Points, in no order, along strands that fork, close into loops and pass close to each other.
In the rows, 128 means zero.
Two points are linked if the straight distance between their rows is under 158. Some points are linked to none.
k157: [ 71 158 112  93  86 138 171  77 134 105 140 136 158 131 152 124 147 156
 142 119 141 151 127 110 103 113 144 152 134  82 144 119 136  99 167 133
 174 125 126  63 159 135 136 120 112 132  70 132 107 185 123 169 131 102
 137 106 119]
k15: [181 126 105 134  90 122 121 137 158 133 139 118  67 139 102 147 143 137
  78 126 143 105 109 131 131 139 135  87  92 148 113 132 143 156  76 115
  85 119 124  97 118 156  90 132 164 122 151 139 154 101 144 127 167  89
 165 145 114]
k700: [132 109 140 154 143 136  85 162 154 155 133  95 106 123 116 159 113  62
 126 139  99  91 116 141 121 191 113 108  94 176 138 151  95 149  94 151
 127 149 135 168 116 136 143 154 146 134 123 135 136 128 164  71 139 201
  86 168 147]
k471: [ 78  96 107 117 119 160 148  91 118 116 122 157 156 130 137 101 132 115
 109 121 105 133 104  72 146  87 123 143 127 121 159 130 108  99 167 125
 152 134 139 120 142  89 149 147 110 126 107  99  88 132  70 131 126 158
 103 128 100]
k760: [102  82 123 133 126 126 102 143 152 126 130 122  99 122 127 136 125  77
 105 133 129 121 100 113 140 150 122 110  93 173 131 151 103 136 109 134
 140 153 125 154 117 104 154 147 131 142 136 109 128 115 118 106 146 174
 102 173 136]
k999: [139  52 123 166 122 121  81  83 105 154 174 103 127 189 134 164 143 113
 148 138 103  85  87  65 109  83 165 118 109 121 145 117 158 110 147  85
  83 131 140  96 116 126  87 117 111 124 145  94 118 106  93 154 155  64
 110 136 105]
k785: [110 186  82  84 129 142 199 118 126  79  94 162 150  93  99  86 108 128
 133  91 105 151 134  90 120  88 102 153 175 135 156 133 127 107 163 128
 159 137 143 127 146  83 139 152  98 174  98 121 147 133  76 145  99 170
 111  88 101]
k144: [168 121 101 105 156 154 131 156 146 113 104 165 130 119  89  96  85  86
 129 108 127 126 133 121 159 140 108 158 124 155 180 174 109 122 145 154
 129 154 125 169 128  61 169 137 110 188 135 106 156 147 118 102 106 232
 106 137 136]
k605: [ 63 144 167  83 129 125 120 130 128  90  84 142 155  63 150 135  97 130
 181 128 156 151 166  97 112 157  76 141 153 108  99  69 142  98 150 138
 214 138 139 178 108  95 176 120  95 151 109 146 131 167 146 145 111 123
 122  90 116]
k64: [ 98 109 171 196 179 155  97 125 118 170 141 121 154 184 125 138 124  94
 160 169  57  88 113 123 144 127 141 141  95 118 152 142 106 146 129 109
 107 117 134 130 100 131 115 151 135 119 113 103 113 138 150  73 130 171
  95 161 149]
k964: [156 170 155 155 165 116 118 136  83 123 118 116 113 106 127 121 150 196
 135 150 173 127 182 125 165  99 166 107 135  75  87 115 179  91 146 138
 149  99  83 117 129 154  69 109 131  70 154 147  98 164 170 140  57  61
 201  99 107]
k101: [160  88 156 177 136 165 104 117 130 186 158 135 187 159  92  97  92 161
 122 126  56  88 124 105 157  71 123 172  92 115 168 143 130 171 139 105
  38  85 134 102 136 101  68 142 148 116 138  86 129 105 122  86 123 102
 132 126 149]
k974: [107 152 103  98 103 125 164 158 185 109 130 150 123 130 129 129 137  99
 131 112 114 145 129 128 108 151 113 138 134 124 138 134 130 138 113 151
 140 133 136 105 163 140 152 113 135 166 118 139 137 116 134 146 116 150
 117 159 148]
k288: [154 130 138 105 153 136 112 177 150 120 103 169 135  94 111 129  90  87
 143 108 140 119 160 118 138 154  72 155 126 138 162 142  93 139 135 158
 142 154 127 206 116  88 182 124 115 176 144 122 171 143 143  97 110 208
 116 137 158]
k12: [151  87  73 105 138 118 148  94  82 114 115 101 149 101  90  91 101 129
  82 107 138 167 115 100 149  78  93  99 155 171 160 154 125 128 170 130
 143 150 122 148 122  60 146 160  95 133 118  53 131 121  35 123 158 173
 126  93  96]
k175: [160  71  80 124 153 104 129  80 121 126 114 112 119 131 106  80 117 150
  81 126 158 151 129 101 149 113 121 112  85 172 147 187 129 112 122  98
 107 122 118 104  71  81 148 169 102 126 108  59 176 116  76 126 201 161
 120 113 129]
k379: [135  98 137 154 138 124  99 105  64 140 138 133 130 117 125 104 114 178
  64 141 137 122 154  98 174  61 133  95 115 107 139 103 106 134 151 112
 107 129  94 176 106 105 110 172 102  71 161  94 103 141 122  97 107  78
 140 120 112]
k171: [ 99 157 167 149 148 136  79 157 134 120  96 135 113  98 150 132 131 105
 155 164 147 139 161 149 140 185 111 128 107 119  92 112 138 115 105 152
 148 123 135 157  76 161 152 109 125 133 117 173 154 145 204 143 139 143
 127 138 161]
k386: [ 64 162 142  74 138 141 139 126 136  91  93 163 162  69 128 120 103 120
 171 121 133 149 157  85 113 162  90 168 152  98 122  88 141  89 154 133
 207 129 142 149 134  83 168 118  94 170  91 145 125 177 130 141  98 138
 104 106 121]
k847: [123 172 140  87 151 142 128 196 186 104 117 154 132  84 158 142 121  65
 162 110 116 110 163 138 119 225 104 154 147 141 125 101 147 121  78 164
 133 147 140 161 150 146 165  72 110 162 131 169 108 130 150 119 116 207
  65 157 154]
k731: [142 126 154 156 121 126 126 106  75 113 166 104 130 155 141 145 149 181
 106 127 165 105 110 138 146  87 177  86 171  83 113  95 126 117 162 133
 146 115  95 127 152 152 103 106 140  65 131 163  78 157 131 146 108  51
 171  95  91]
k372: [117 114 138  84  96 122 188 145 156 136 167 139 164 148 152 139 122 115
 149  69 123 134 103 157  90 120 129 138 181 101 146 126 114 153 161 150
 142 130 144  98 220 138 119 102 153 138 123 136 103 128  97 135  80 111
 130 127 127]
k552: [164  83 158 162 143 131  95 123  89 168 149 133 145 115  93 106 110 172
  83 140 102  88 140 105 182  60 137 114 103 109 149 100 121 159 134  95
  78 109 108 147 129 103  70 161 116  76 171  92 109 125 114  82 114  69
 150 137 128]
k492: [162 157 141  99  81  93 180 139 155 153 164 115 135 142 147 136 151 136
 150 141 192 151 119 252  84 190 125 150 193 112  79 116 178 113 138 138
 156 130 134 116 159 172 124 103 133 152 122 148  94 145 148 130 135  93
 134 144 185]
k917: [165 163  82 131 102 125 117 152 167 118 112 107  67 135 100 148 125 124
  75 129 153 136 145 127 125 162  94 100  85 159 109 135 134 151  58 127
  95 124 133 111  80 164 124 157 158 154 137 130 174 102 171 114 168 133
 140 146 135]
k133: [ 90 147 155 165 170 131 140 103  92 159 131 137 159 148 136 128 167 162
 170 166 117 136 148 174 131 134 180 158 116  50  98 110 148 116 134 130
 142  93 110  95 130 137 109  98 123 100 115 136 105 170 190 131 105  90
 151 137 153]
k902: [ 95 190  95  52  78 123 204 119 154  70 121 136 137 121 147 133 150 111
 134  93 155 152 116 128  80 161 133 131 176 132 137  98 144  93 155 119
 169 157 130  86 198 154 158 109 112 185  76 142 102 170  89 168  95 136
 106 109  94]
k988: [ 94  84 178 159 180 159  76 104  97 151 140 150 158 145 131 115 127 123
 128 163 105 119 146 118 174 102 134 161  92 119 138 130  91 109 144 111
 128 159  90 179  87 100 175 142 100 104 134  82 101 166 133  63 121 163
 111 174 143]
k821: [142 131 104 136 132 107 101 120  79 117 108 125  84 104 138 111  88 181
  72 129 177 141 170  90 168  73 124  80 115 132 134 124 135 129 123 109
 122 132 100 175  70 113 107 175 123  88 151 123 142 132 123 126 125  80
 161  99  97]
k323: [155  83  74 112  93 104 150  82 141 124 122  89 121 117 122 121 149 124
 104  82 109 146 100  80 121  99 130 113 118 190 151 156 147 119 139 114
  89 126 148  84 154  93 124 136 104 130 126  85 146  68  45 173 188 133
 102  96  92]
k330: [167 125  57  91 107 146 211 125 118 106 103 111 141  94  92 117 128 116
 115  55  99 138 113 111 123  59 112 117 178 195 159 150 146 138 159 137
  98 144 135 119 184  81 110 138 103 153 153  76 136  78  40 160 150 162
 100  74  77]
k251: [ 68 135 150 149 147 154 141 105 129 153 147 158 187 155 144 115 152 144
 161 140  84 129 140 132 123 109 147 171 112  63 138 130 126 132 146 128
 138  91 125  90 139 121 122 113 130 109 103 121 107 149 160 122 110 116
 127 153 155]
k16: [123 132 139 132 105 119 142 109  96 123 157 118 146 138 139 145 131 176
 111 123 151 132 121 142 133  90 154 107 164  74 119  99 123 140 153 136
 158 114 113 111 160 138 111 107 136  89 116 162 101 167 142 149 119  56
 162 102 113]
k512: [169 107  71 109 140  92 156  91 133 122 100  94 106 110  99  90 113 153
  84 106 153 161 144  93 139 102 105 102 121 190 133 179 141 125 114  95
 100 125 128 105  91  89 130 172 109 132 118  81 194  92  67 137 221 148
 127 100 122]
k816: [140 166 150 169 171 128 143 108  91 142 138 123 126 137 132 121 175 188
 144 154 151 118 156 154 156 112 182 138 125  51  96 122 183  86 140 126
 124  87  77  89 141 153  72 102 126  82 136 140  97 176 175 135  91  60
 193 114 121]
k29: [148  77  77 107  70 107 159 107 152 116 139  96 127 134 125 156 151  93
 113  71 105 135  83  97 104 107 131 105 137 179 155 134 140 129 146 125
 101 152 144  97 186 104 126 127 120 145 149  93 116  70  48 170 142 127
 104 108  76]
k688: [116 110 132 192 148 163 110 106 138 162 148 117 135 182 121 121 139 115
 130 156  72  88 113 106 137 119 125 140  73 120 166 152 123 140 123 121
  82  94 140  96  97 129 111 153 137 122  97 103 137 124 158  88 144 155
 107 149 145]
k557: [ 91 125 152  82 146 141 140 157 115 127 116 177 172  85 132 122  90  96
 143 100 117 131 134 104 129 131 107 152 175 108 136 111  91 132 151 156
 184 120 147 179 173  89 160 119 129 134 136 131  94 144 112 119  69 156
  98 139 137]
k506: [ 95 156 130 118 119 122 142 151 168 124 134 141 133 133 134 125 139 107
 152 139 123 153 135 154 108 178 125 142 130 104 121 125 142 135 114 155
 151 120 141 102 144 158 148  95 135 148 104 158 134 143 171 146 120 132
 125 161 167]
k476: [150 146 182 174 175 112 103 140  73 132 123 126 102 128 128 135 187 136
 171 194 149 120 114 205 132 153 200 122 144 109  65 111 120 115 112 135
 147  99 123 147 108 172 103 101 138  86 162 165 110 139 157 144  61 120
 171 124 132]
k422: [135 114 183 146 145 105 132 146  83 174 155 136 171 134 110 147 120 160
 145 126 104 122 114 179 126  95 149 127 161  85 106  95  93 186 130 117
 124 104 145 129 176 129  80 109 168  74 160 145 110 124 116 104  76  77
 166 131 157]
k786: [170 124 105 153 129 128 102 135 140 141 123 102  74 124  86 133 110 118
  71 136 146 110 132 127 143 147  98  98  60 158 135 150 120 158  86 133
  94 107 133 128  70 129 111 180 154 136 121 117 181 130 172  84 152 151
 123 145 136]
k920: [153 156 135 111  69 109 157 113 139 124 165 108 124 137 145 143 138 170
 108 112 183 139 105 175 120 115 141 111 177  94 121 114 152 124 151 124
 148 134 116  98 167 153 109 108 137 115 111 172 119 166 139 160 153  52
 167 102 117]
k758: [101 140 200 166 174 134  64 149  98 131  92 137 118  87 160 138 154 111
 172 179 149 131 162 170 148 174 150 127 116 126  78 105 122 113 105 149
 143 117 128 179  82 163 140  98 122 105 129 176 135 140 201 137 122 153
 130 129 159]
k155: [107  93 182 181 185 150  74 128 109 161 143 122 152 153 118 135 118 100
 149 167  80  97 122 126 159 132 136 147  89 138 157 147  91 134 134 116
 123 144 113 172  94 114 143 143 121 116 118 101 113 160 148  59 128 190
  98 173 154]
k895: [128 108  98 121 134 137 123 144 173 112 117 125  99 126 109 116 119  75
 106 121 124 128 119 113 148 156 108 123  89 181 155 173 112 119 110 141
 127 151 127 136 117  87 163 149 124 167 117 103 151 128 115 105 145 215
  88 153 140]
k103: [157 104 117 159 113 173 129  83 148 163 147 159 187 152 104  67  99 171
 120 122  73 104 140  87 153  60 119 209  96 127 177 177 139 133 155 133
  53  88 138  83 137  90 103 147 125 131 121  71 147 100 115 100 142 147
 120 100 155]
k438: [122 144 200 162 174 124  65 143  79 138  96 135 116  91 148 141 173 116
 183 195 155 128 149 204 133 172 187 124 140 136  58  96 123 114 100 146
 147 107 137 178 100 170 128  88 122  95 149 179 124 124 179 147  85 149
 147 115 143]
k814: [179 125 164 186 111 116 137 106 149 149 176  98  99 223 150 136 177 103
 170 165 115  96  77 176  95 159 165 117 115 109 137 131 142 108 126 103
  70 122 129  79 104 198  81  99 158 142 119 161 124 136 138 135 148 105
 138 143 125]
k32: [ 90 118 110 100  97 167 180  90 123 112 135 163 184 133 136 101 131 133
 131  87  86 127 113  83 121  81 138 169 141 111 185 131 120 108 188 140
 133 116 146  81 178 106 118 129 127 141 106 109  97 126  67 152  91 143
 101  95  97]
k463: [ 80 182 101  86 131 143 167 109 143  85  97 170 156  90 110  90 114 131
 151 115 116 157 146  82 117 119 102 173 145 108 149 127 132  92 158 126
 181 128 140 116 133  84 148 144  94 171  86 129 141 154 106 144 103 156
 112 105 121]
k296: [138 180 100 132 112 127  96 160 161 100  88 106  70 131 123 136 116 111
 104 136 163 152 158 128 128 178  84 116  89 148 105 127 142 127  68 126
 111 138 137 129  47 172 152 160 149 158 127 148 183 113 188 133 156 143
 139 140 142]
k411: [178 175  95 106  86 107 131 169 179 103 129 119 100 162 130 155 160 119
 107 145 164 154 122 186  94 187 114 125 131 138  94 123 164 130  82 137
 123 150 111 102 112 218 162 114 157 160 134 157 124 109 175 133 151 113
 154 163 150]
k466: [128 155 164 167 139 134 101 144 146 128 136 110 104 160 156 136 159  92
 164 192 111 130 104 200 118 216 169 114 126 133  86 128 134 109  88 145
 128 128 128 113  98 200 152  91 143 118 111 190 104 141 176 137 137 146
 125 155 144]
k530: [175  67 108 159 113 119  88  83 152 164 169 100 128 157 103 122 134 147
 125 110  86  89 106  74 115 101 146 160  60 180 171 151 159 123 120 104
  43  91 169  65 121 110  83 126 120 140 120  94 165  81 105 131 174 101
  93 103 117]
k78: [150 126 142 129 132 110 104 177 120 154 104 156 119  88 104 166 112 110
 118 124 158 108 152 148 108 142  73 130 108 147 124 125  82 175 109 151
 146 142 141 212 111 149 129 129 143 136 180 128 166  95 176  87 115 146
 133 140 172]
k316: [139 112 103 130 107 127 134 108 119 137 134 138 150 111 105 111  94 169
  73 117 105 138 138  89 154  56 106 127 137 121 158 131 119 160 144 121
 116 117 124 126 144  84 117 155 119 117 129 115 139 113  92 129 153  97
 144  99 119]
k621: [ 64 171 114  72  86 141 172  94 145  87 126 139 137 121 159 121 149 123
 144 125 153 159 114 112  96 158 143 141 147 110 129 112 139  83 157 127
 187 143 127  68 163 147 159 106 112 152  66 146  93 186 111 175 120 125
 119 118 103]
k863: [120 171 118  85 150 159 136 189 186  91 112 171 113  92 150 119 122  73
 132 105 111 113 146 118 142 199 109 152 133 163 154 124 134  95  93 144
 116 159 132 154 140 106 160 100 106 188 116 159 121 139 131 121 113 228
  56 154 130]
k17: [ 83 130 123 119 106 144 158  95 142 132 149 158 179 135 140 113 138 154
 137 118 100 140 133 108 120  88 136 168 125  78 159 136 129 129 159 138
 135 104 135  69 164 120 119 120 128 126  97 127 118 147 124 146 118 105
 133 127 140]
k949: [212  89 120 141  80 114 104 114 158 138 165  98  68 162 106 161 160 124
 103 115 142  82  78 130 114 142 162  82  97 153 120 124 163 135  95  99
  73 128 121  90 125 154  80 116 158 115 160 139 144  91 112 138 172  61
 154 146  94]
k811: [113 154  92  81 125 134 164 171 171  99  99 170 113 101 128 127 129  80
 126  97 122 142 131 109 118 149 105 137 150 145 139 126 118 124 111 143
 151 152 134 151 159 109 167 127 113 178 138 132 132 114 110 135 105 176
  94 148 125]
k856: [107 147 151  85 126 103 143 161 134 137 113 135 155  96 118 161 106 134
 192 131 155 134 172 174  85 190  83 153 161  91  83  88 161 142 118 159
 185 129 156 150 158 141 155  83 111 154 147 148 149 131 173 139  98 100
 136 119 167]
k339: [141 166  94 126 122  92 120 126 107 112 100 126  88  99 127 118  78 182
  93 117 158 158 164 100 142  76  85  98 128 137 133 120 140 145 111  97
 138 146 121 176  68 104 123 172 126 115 144 139 175 121 123 129 143  79
 175  86 102]
k159: [147 123 138 176 152 145  82 140 129 153 119  91  85 120 111 144 122  84
 109 157 119 105 126 141 136 176 111 102  70 151 131 141 106 144  94 141
 112 125 135 148  76 154 125 176 156 120 111 144 159 150 191  72 140 180
 103 159 140]
k185: [ 91 161 137  87 111 123 122 118 100  97 115  97 122 122 155 146 113 160
 168 160 192 155 149 150 111 159 137 125 161  90  66 101 164  87 159 145
 197 139 115 120 111 143 150 110 102 137 100 161 116 178 188 188 112  63
 156 101 107]
k228: [ 55 161 135  92 159 180 151 137 162 102 143 200 142 111 164  91 133  94
 147 111  81  95 124 114 131 175 157 170 125 145 177 148 134  65 139 125
 121 138 146 101 162 100 126  87 126 181 102 160  86 138 115 126  86 205
  51 147 103]
k260: [132  75  91 132 155 128 104  82 105 125 119 133 117 137 121  88 108 149
  84 146 157 149 143 100 165 105 119 126  82 139 145 171 113 106 130 103
 120 138 101 132  63  81 165 169 101 119 112  72 154 139  98 110 165 155
 123 130 128]
k845: [ 89  97 182 168 163 119 103 134  84 149 138 136 134 142 130 140 144 120
 151 167 102 111 106 142 134 116 165 120 138 108 103 107  87 151 123 120
 140 124 135 158 127 139 122 127 139  89 147 140 107 123 141 107 105 125
 130 165 152]
k678: [134  93 162 133 135 112 128 168 102 177 154 129 165 133 103 164 101 126
 140 115  92  98  96 159 109 106 132 123 150 118 119 122  78 202 129 128
 116 117 152 148 176 130  88 121 174  97 178 122 119  81 103  93  88  99
 152 148 161]
k215: [ 96  86  76 130 118 135 120  69  98 111 118  97  97 147 163 116 138 144
  92 120 157 132 102  70 144 105 152  94 118 140 129 139 122  96 133 104
 117 131 108 105  94 108 148 161 107  90 111  96 105 109  70 177 192 115
 121 106  81]
k361: [136 137 161 126 118  99 145 133  79 162 152 117 162 114 119 153 116 187
 138 127 156 137 140 191 124 101 142 124 180  75  98  91 124 163 143 131
 165 111 134 120 182 125  89  89 151  87 136 163 107 172 150 123  92  56
 167 103 143]
k84: [129 110 157 120 159 133 139 188 125 177 150 135 172 155 117 149  86 106
 170  95  70 102 100 164 104 129 127 136 148 123 129 141  77 195 136 153
 110 106 152 152 179 122 104 119 174 121 165 113 119  74 109  95  72 137
 130 149 175]
k433: [144 173  73  95  99  98 127 165 168  89  81 133  84 132 126 177 137 133
 103 117 168 170 140 128  92 154  79 110 140 158  87 132 135 148  79 119
 140 177 115 146 104 177 159 147 131 154 174 135 142  82 141 139 155 107
 153 133 117]
k986: [163  57  87 138 113 104  97  75 138 144 151  95 125 136 120 120 143 141
 108 101 109 120  92  72 122 101 145 129  82 180 154 149 153 108 126  96
  71 104 154  80 123  91 111 139 100 122 125  83 152  72  74 157 194  98
 100  99 107]
k177: [ 93 124  85 124 113 127 118  94 101  94 102 110  79 133 166 120 120 138
  88 130 176 156 120  84 142 112 140  84 138 137 112 141 115 110 121 115
 140 144 102 127  82 123 153 166 124  99 119 124 117 123 104 182 170 110
 139 116  85]
k780: [140 137 148 174 114 130 127 133 168 137 154  98 103 200 151 137 164  85
 159 182  94 110  87 175  97 195 157 100 113 125 123 133 132 123  98 125
  98 131 132  86 108 202 130 109 159 136 103 170 112 128 159 121 146 149
 122 161 131]
k951: [ 87 135 193 169 180 125 103 146 120 157 129 137 153 139 141 143 129 100
 186 163  82 127 125 164 124 179 153 145 133 115 115 114  97 152 106 141
 144 106 156 156 135 142 137  96 139 101 122 154 108 139 155 107 108 170
 108 151 167]
k38: [153 192  83 113 123 102 141 124 154 110  98 113  86  96 101 110  83 201
  98 106 126 153 165 111 130  74  83 122 132 153 133 132 159 148  89  67
 121 142 131 137 107 111 120 160 126 127 137 151 200 106 106 125 183  77
 183  73  93]
k892: [ 73 145 156  94 122 122 108 125 105 102  98 129 134  90 157 146 113 144
 175 153 168 156 160 125 115 151 116 128 153  95  70  86 148 102 146 149
 204 132 128 149 107 130 163 108 104 130 112 159 124 168 185 170 113  90
 137 105 121]
k465: [146 150  74  92  80 108 139 158 180  90 106 130  88 145 136 170 156 113
  92 126 157 164 115 137  95 164 110 103 138 157  92 133 135 139  85 127
 130 174 106 119 129 177 167 132 147 148 153 130 121  84 129 144 157 123
 140 157 121]
k943: [169 122  59 100 137 120 182 113 109 110 103 101 141  91  75  98 102 131
  99  83 128 157 124 104 142  61  85 104 177 191 152 161 138 138 166 126
 128 153 125 145 143  65 129 155  95 149 133  64 157 101  39 126 167 173
 128  85  97]
k2: [133 148 109 113 109  99 119 165 132 124 104 150  97  97 120 166 122 126
  99 121 163 145 140 126 107 129  81 112 130 145 100 123 108 165 101 135
 157 156 135 181 107 154 140 136 136 132 178 138 154  96 160 122 130 102
 148 130 139]
k554: [147 159 149  98  63 108 180 112 146 132 173  99 126 147 163 130 155 143
 137 141 201 151  97 215  96 162 144 131 200 101  93 113 164  91 166 138
 164 129 120 104 156 157 118 117 127 135 100 159  88 170 150 158 149  74
 139 127 149]
k154: [169 144  69 111 126 100 154 105 139 127  93  95  94 101  96 108 101 182
  85  99 133 152 156  96 133  80 101  96 140 192 132 158 151 142 106  74
  97 132 131 113 115 102 118 164 119 124 126 111 204  84  66 135 229 112
 147  80 101]
k553: [131 133 107 168 127 170 126  84 146 158 146 147 152 164 121  88 141 164
 112 143  84  96 145  95 148  83 121 176  67 107 171 160 130 130 125 126
  64  76 138  70 101 118 110 141 125 118  92  95 160 120 151 101 157 136
 121 122 155]
k392: [149 126  70  90  72 137 203 120 139 104 122 112 140 122 118 151 136 120
 110  53 104 141 111 109 111  76 122 119 173 168 166 127 128 148 158 139
 115 145 136 107 205 115 119 117 120 150 131 105 124  96  43 175 135 136
 113  79  68]
k929: [224 126 156 168 109 129 129 125 146 132 170  99  62 186 128 133 177 127
 137 143 149  81  73 162 122 153 171  97 115 120 119 134 162  99 111 110
  70 114 106  91 108 188  67 108 161 109 146 163 127 129 125 143 145  76
 175 147 104]
k520: [122 160 137  97 132 121 129 180 179 113 125 142 131 115 153 147 136  82
 165 134 127 131 149 169  99 227 118 143 155 131 103 105 152 129  83 163
 157 144 139 140 159 178 171  64 131 151 126 165 101 123 150 128 117 170
  94 165 163]
k575: [111  71  92 120 124 137 136  92  99 117 125 115 145 116 120 100 118 113
  89 116 122 148  90  79 152  87 110 112 133 153 162 140 114 114 163 126
 144 143 131 137 132  69 148 162 100 129 118  69 104 121  44 126 147 164
 109 112  93]
k729: [111 105 174 123 177 150 123 191 120 166 145 135 170 158 129 131  76  81
 192 110  64  89  95 137 123 143 141 136 146 140 147 148  85 169 142 151
 119 110 147 177 165 104 115 129 157 131 156 102 104  94 105  86  76 187
  97 163 168]
k473: [142 125 166 114 148 128  94 186 138 139 103 156 135  80 131 160 113  86
 148 121 156 104 164 141 110 177  69 140 123 149 133 122  87 156 106 162
 149 151 136 233 126 145 164 111 124 143 165 140 159 113 166  95 126 194
 108 136 176]
k666: [106  99 165 150 154 121  84 117  52 130 118 135 128 108 144 116 129 151
  94 148 158 142 165 107 159  76 137 111 112 111 114 102  93 118 156 125
 138 146  92 206  86 122 140 159 111  82 158 119 102 146 152 101  88 110
 127 135 126]
k207: [117 170 145 130 142 115 109 129  65 106 113 104 125 114 145 137 127 190
 140 157 190 142 174 129 135 113 157 108 152  75  71 106 166  84 158 146
 173 116 100 135 111 139 107 112 122 102 129 156 106 166 191 164  73  52
 172  86  99]
k770: [ 92 127 188 150 189 142 116 167 135 159 138 143 169 145 140 131 105  87
 191 137  59 113 120 143 130 169 141 153 135 123 143 138  90 156 127 144
 138 107 156 161 153 120 129 108 144 117 125 136 101 129 130  92  91 194
  93 159 167]
k317: [109  68 115 155 165 147  82  86 102 132 136 135 116 149 136 103 126 135
  93 158 141 118 134 106 168 105 137 131  68 134 136 155 111 102 125  99
 113 139  91 144  64  94 163 166 102 108 122  70 127 147 117  94 149 146
 116 154 129]
k280: [139 144 163 146 137 120 117 139 111 122 138 124  99 143 151 126 173 128
 144 177 159 133 100 198 121 164 174 110 147 100  67 130 138 104 119 144
 151 122 116 117 111 179 129  99 143 106 134 176 115 145 171 161 110  96
 160 152 135]
k505: [150 101 171 171 143 146 117 128 123 183 159 133 178 162 107 124 110 154
 140 123  58  93 118 127 145  77 142 158 104  93 153 123 125 181 137  98
  57  90 138  93 154 122  56 114 166 106 136 125 127 113 118 102 116  81
 149 132 144]
k803: [ 95 107 174 172 169 123  85 125  69 136 122 137 117 120 143 127 155 133
 132 167 130 120 130 131 152 104 167 122 120 108  88 107  99 127 129 126
 142 124 107 174  99 142 125 139 130  80 150 142 103 131 165 113  98 116
 135 156 139]
k156: [ 92  86 117 125 110 120 108 122 121 116 121 124  90 119 148 139 127 100
  97 140 147 136  96 103 139 126 132  94 122 150 109 136  99 133 121 126
 155 153 119 153 110 117 155 152 134 115 143 123 114 115 111 135 149 125
 127 155 112]
k662: [118 173 134 138 129 135  78 165 141 100  85 119  81 115 147 125 122 111
 133 149 172 144 160 134 138 178 103 116  94 129  92 124 145 112  86 136
 126 131 132 143  41 174 146 140 141 148 126 163 174 129 206 152 141 126
 145 139 140]
k889: [183 101  93 116  57 107 156 126 204 124 158 101 114 170 132 143 160 103
 141  77  93 115 126 133  90 123 135 147 104 179 166 150 144 135 124 132
  46 140 140  60 184 150 109 108 151 182 139 111 143  68 104 143 134 146
 112 136 109]
k957: [155 109 172 155 133 131 130 123 107 170 162 131 169 138 118 126 123 175
 130 114  97 107 129 147 152  69 153 139 134  67 140 102 128 167 138  95
  92 104 125  94 181 128  64 105 157  80 142 153 113 142 116 114 115  50
 168 119 133]
k293: [124 174  86  64  74 131 222 124 142  75 126 135 146 128 138 141 147 120
 124  55 133 142 118 127  86 111 132 127 183 144 162 107 128 122 165 131
 139 151 136  90 213 142 129 114 121 178  95 125 110 145  65 172  93 140
 111  86  78]

A piece is two or more points that can be reached from each other along the links. Count, over all rows, the pieces, the separate loops (a circle has one, a figure eight two, a Y none), the forks (points with three links) and the tips (points with one).
pieces -> 4
loops -> 4
forks -> 7
tips -> 7

A tip is a point with one link. Name the tips that can be reached along the links from each point below, in the order of the rows.
k15 -> k411, k215
k29 -> k785, k530
k554 -> k731, k552, k492
